Each row is a point on a tangle of strands that fork, close into loops and nearly touch. The rows are in no order.
Two points are linked if the straight distance between their rows is under 54.1. Some points are linked to none.
j460: [-27 -10 -10  -7 -10  23   3   0  15  -6 -17   4  -3   3  12  17  13  -2
  20 -10]
j11: [ 21  -3 -17   1 -33 -23  -9  10 -36   5  -3  59 -20   7 -21  37   9 -28
  -6 -40]
j908: [  0   6   2  -2 -17  -8   2   2   3  -6 -19   7 -11  14   1   7  12  11
   3 -42]
j981: [-17  -9  16  -6   8  14 -11  10   4  16  33 -21   7  23  -2  14 -24 -30
 -22  63]
j692: [-13   8 -12  -5 -14   1   0  21  25   0 -40   2  -5  -4  18   8  49  44
  -7 -41]
j923: [ -9  -9  -4  -9  11  33   2 -15  15  -6  -7 -35   9 -17  16 -18  18   7
  21   6]
j980: [ -4  -4  21  -1 -15  14  -2   2  -5   0 -22 -19  -3  33  10  31 -18  -6
  -2 -23]
j897: [ 10 -13  14  -3 -15  -9   1 -12 -23   3   3  -1  -2  17 -12  11 -42 -32
 -16  12]
j232: [-18  26  -2  -2   2  11   6  46  15   7 -13  21  -5   8  23  28   2  39
 -13 -12]
j871: [ 21   3 -20  15   4 -27   7 -11 -17  -6  -4  39 -10 -29 -29 -25  30  -9
  11  -9]
j542: [  1  -9   0  -1   8  16   8   6  -9   2   4   5  -5  13 -11   9   0 -17
   6 -19]
j20: [  7 -20 -14  15   7  -2   4 -15 -34  -4  16  33 -14 -12 -23  11  -7 -43
  15  -1]
j325: [-13  26  10  -1 -25   6  -7  15  13  -5 -15  -5  -9  36  23  38   5  32
   8 -39]
j545: [ -9  -2  15 -11  -9   7   3 -12  11  -9 -23 -34   4   1  26  -6  -9   3
   2  -3]
j316: [ -9   4  19   2  -1  23  -2  18  -1   4   5  -8   0  43   4  41 -14  -2
  -5 -17]
j200: [ 42  -3 -15  19  17 -19  -5 -34 -43  -8  28  17 -13 -27 -41 -22 -17 -24
  20  12]
j773: [  4  -4  -8   1   1  -8   7 -17  11  -4  -6   8   4 -13  -3 -21  10  -1
   8  -4]
j649: [  3  12   5 -13  19  -8  13   7  20  -8  -3 -34   2 -36  21 -41  11  37
  -7 -10]
j157: [  5   5 -15   9  -4 -29   4  -5  -6  -3 -31  27  -6 -36 -13 -28  47   8
   8 -15]
j744: [ -9 -10   9  -1  14  15  -7 -16   4   5   0 -41  24 -15   8 -25 -22  -8
  -6  66]
j591: [-17   8  -5  10 -19 -13   2  22  -9   6 -27  45 -14  14   2  45  19   5
   1 -28]
j743: [-32  13 -13   0 -15  13  -1  32  17   3 -28  32 -13   1  18  35  41  24
   9 -16]
j712: [ -5  27  -8   3 -20 -11 -11  33  15   7 -40   5   2  10  18  28  54  62
 -10 -49]
j775: [  0 -20   1  10  14  13   0 -10 -20  -2  24   5  -7   5 -27  12 -13 -47
  15  14]
j481: [-18  14 -12 -17   9  30   0  25  21   4  28   7   2  -9  27  -8   4  21
  -6  19]
j299: [ 12   4 -14  -7   7 -11   3  15  13  13  11  21  15   6  -8 -17  10  15
 -17 -18]
j328: [ -2  -1 -12  -6 -11 -17   5   9  21   0 -40   0  11 -10  18  -2  33  29
  -9 -39]
j7: [-18  10   2  -6   0  -4  11  21  11   2   9  21  -6  10   6  14 -11   3
  -4   3]
j360: [-21   0  13 -18 -12  20  -6  11  22   3 -10 -19  16  16  41  23 -17  18
 -13  10]
j132: [  0  23   3 -21   0  -7   3  29  29  -8  -3 -24  -5 -22  33 -29  14  52
 -15 -23]
j324: [ 26 -16 -10  25  22  -4  -7 -38 -35  -6  37   6  -2 -13 -38 -14 -20 -37
  22  32]
j933: [ 29   6  -4  13  13 -18   5 -26  -8 -12  11   1  -4 -30 -22 -43  -1   2
  19  -1]
j689: [ 24   0   5  17  22 -18   3 -36 -12 -12   6 -28   3 -29 -13 -42 -20   0
  14  16]
j23: [  0   4  -8  -4   3 -18   5  -2   2   4  40  33 -10   9 -15  -7 -12 -10
 -10  10]
j306: [ 11   6  -7  -7  13  -6   9  21  18  11  -4  -2  17  -6   8 -23  17  32
 -20 -22]
j312: [-11   7   4 -16   9  34  -2  -3  23 -15   1 -45  -2 -25  32 -26  11  21
  10  14]
j35: [  5   2   2  -4  18 -11  11   0   3  10  30   7   4   3 -11 -25 -28  -4
 -17  22]
j144: [-21  16  -8 -12   3  16   5  34  17   7  28  25  -6   8  16  19   7   9
  -5   7]
j681: [ -5   6  -9 -15  12  21  10  14  21   5  12  -9   7 -10  12 -28  12  27
  -4   3]
j222: [ 11 -14  11  14  16   2 -11 -28 -24   3   9 -33  11  -3 -34 -17 -33 -31
  -5  60]
j680: [  5  -3 -11   8 -16 -17  -2  18 -21   2 -23  52 -17   3 -20  24  26 -12
  -2 -31]
j682: [ 23 -20   6   3  -8 -13   8 -24 -36   0 -17  -7  -2  -8 -18  -5 -46 -27
 -15  18]
j411: [  2   5 -10   0 -13 -12   2   4   0   0  -7  36 -14   2 -10   3  27  -3
   4 -24]
j449: [ 31  -9 -14  34  31  -1 -12 -44 -33 -13   7  -9  10 -24 -30 -20 -21 -21
  39  32]
j635: [-21  -6   7  -5  10  26  -4  22   6  10  40   2  -5  32   9  42  -6 -24
   0  23]
j867: [ -4 -13   9  -3  -1   5  -4   6  -8   3  38  13 -11  35  -7  47 -10 -40
  -1   5]
j311: [  7 -15 -18  15  17  -6   8 -16 -20  -3  16  31   7 -20 -24  -9  -3 -26
  17  15]
j471: [ 14  -9   0  -3 -26  -7  -7 -13 -11   1 -13  14   1  30  -2  18   1  -8
  -4 -43]
j659: [  3 -14  18   5   8   5  -1  -3 -21   5  16 -17  -2  19 -21   7 -41 -37
 -20  32]
j93: [-18   7   3   4  -7  -5  10  27  -6   3 -15  32  -3  12   2  31  -5   2
  -5 -15]
j899: [-10  21  15   0 -14  15 -10  26  11   4   6  -4   2  46  21  44 -11  24
  -1 -21]
j54: [  0  -1 -11  -4  -2 -22   0  12   6  14  40  45   2  18  -5  17  -5 -13
 -16   0]
j546: [  5 -20 -15   6   2 -12   7 -18 -10   4  -4  23  15  -9  -9  -5 -10 -18
   4   6]
j822: [ -6  34  -8 -19  -5   4   2  30  33  -4  -6  -1 -13 -25  32 -24  35  50
 -11 -10]
j112: [ 38   0 -10  12   1 -24   4 -24 -27  -5   9  25 -15 -26 -35 -30  -2 -12
   7 -10]
j538: [  0   1  14 -10  16  12  -2 -12  18 -15   0 -68   2 -30  24 -41  -1  20
   8  12]
j77: [  7 -12  -1  22  28  17  -9 -38 -16 -10   3 -30  15 -19 -18 -23  -7 -21
  39  36]
j95: [ -2  13 -12  -3  -3 -28   9   8  16  -2 -26  13  -4 -37   8 -33  45  29
   3  -9]
j362: [  0  -2  29  -7   1  22 -19  -8   8   4  19 -53   2  15  -6 -23 -14 -14
  -6  38]
j71: [  0  -2  -1   6  -5  16   0  11 -14  -1   6  20 -18  23 -18  30   4 -17
   9 -39]
j725: [  0 -11  11   5  11  -4   3 -26  -4   0   4 -22  10 -11  -3 -22 -30 -18
   1  43]
j390: [-16  -7  11  -1  13  16 -13 -10   4  13  21 -31  16   2  -1 -10 -22 -21
 -12  79]
j582: [-21  -5   7 -11 -12  14   6   2  16  -3 -37 -29   8   6  38  20 -10  17
  -2 -11]
j714: [ 11  -4  27  -6   7 -10   9 -17   6 -11  -9 -63   5 -16  11 -36 -13   6
  -5   4]
j405: [-10 -10   3  -2   7  16   1  -7  -2   4  21   1  -1  11 -10   2  -9 -27
   5  13]
j22: [ 25  -9  15  21  22  -3 -24 -38 -14  -1   6 -56  16 -14 -28 -37 -28 -12
   8  67]
j430: [-33   1 -12  -4 -11  26   4  18  20  -3 -32   9   0   0  21  28  19  22
  11 -21]
j752: [-11  26  -4   2 -27   3 -11  27  18   3 -22   7   3  25  29  39  24  56
   3 -38]
j452: [  8   9  -7  -6  -2 -16  -4  23   4  15  18  38  10  27  -6   9  10   6
 -17 -21]
j878: [ -8 -11   5   6  10  27  -5 -30   4  -8   3 -36  14 -11  -1 -20   3 -12
  28  30]
j825: [-12   1  17 -14  -5  15  -5   4  12  10   7 -19  13  26  18  10 -23   1
 -13  15]
j974: [ 20  -8  15   4  15 -28  13 -31  -7 -18 -10 -46   9 -37   2 -43 -19   7
   0   8]
j295: [  2  -9  -3  -5  -4 -17  11  -8  12 -10 -32 -16   8 -23  11 -17  23  19
  -2 -35]
j952: [ 46 -19 -10   1 -14 -19   4 -35 -49   0  -4   8  -1 -22 -24  -7 -39 -27
 -11   3]
j579: [-17  25 -16 -11  -4   0   2  27  27  -1 -23  23  -9 -27  17 -17  48  38
  -3  -5]
j260: [ -6 -17  21   2   5   8 -15   0 -12  16  36 -15  -3  27 -20  23 -30 -49
 -15  52]
j547: [-25  19 -12   8 -24 -10  -5  34   8   4 -44  39 -11  11  12  42  39  30
   4 -30]
j520: [ 14  -8  -4  -2  -1 -22   5 -30   6 -20 -15 -17   9 -30   5 -35  13   7
  14 -16]
j408: [  7  -7   1  -5  11  -8  10  -1   1   9   5  -4  19   8  -2 -12 -24  -2
 -24   4]
j73: [ -5   1   1   2  -6   6  -3  17  -4   1  34  26 -19  32 -10  41  10 -19
   3 -23]
j178: [ -8   0  22  -9  -5   9  -3  -8  14   0   6 -31   4  12  10 -15 -12  -5
  -5  15]
j280: [ 11  -2  -1   4 -30 -19 -10   1 -21   2  -2  40 -11  32 -10  45  -5 -16
  -7 -34]

A fork is a point with three links, a tip a point with one. Leave the first point through the second and follow the links. Name the first fork or tip that comes.
j775 / j20: j980
j7 / j144: j408
j649 / j132: j112
j952 / j682: j22
j325 / j752: j635
j222 / j725: j952
j452 / j299: j591

A tip is a point with one link. Name the tips that can be reached along the links from each point below, in the order of the rows.
j295: j980, j635
j324: j649
j178: j362
j411: j460, j408
j744: j22, j952

Name the points in between on the shortest way along the links from the first point to the second, in order.
j635 / j520: j867 > j73 > j71 > j542 > j405 > j775 > j20 > j311 > j546 > j773
j743 / j54: j547 > j591 > j93 > j7 > j144 > j481 > j681 > j306 > j299 > j452
j132 / j77: j822 > j579 > j95 > j157 > j871 > j112 > j200 > j324 > j449
j222 / j952: j725 > j744 > j390 > j981 > j260 > j659 > j897 > j682
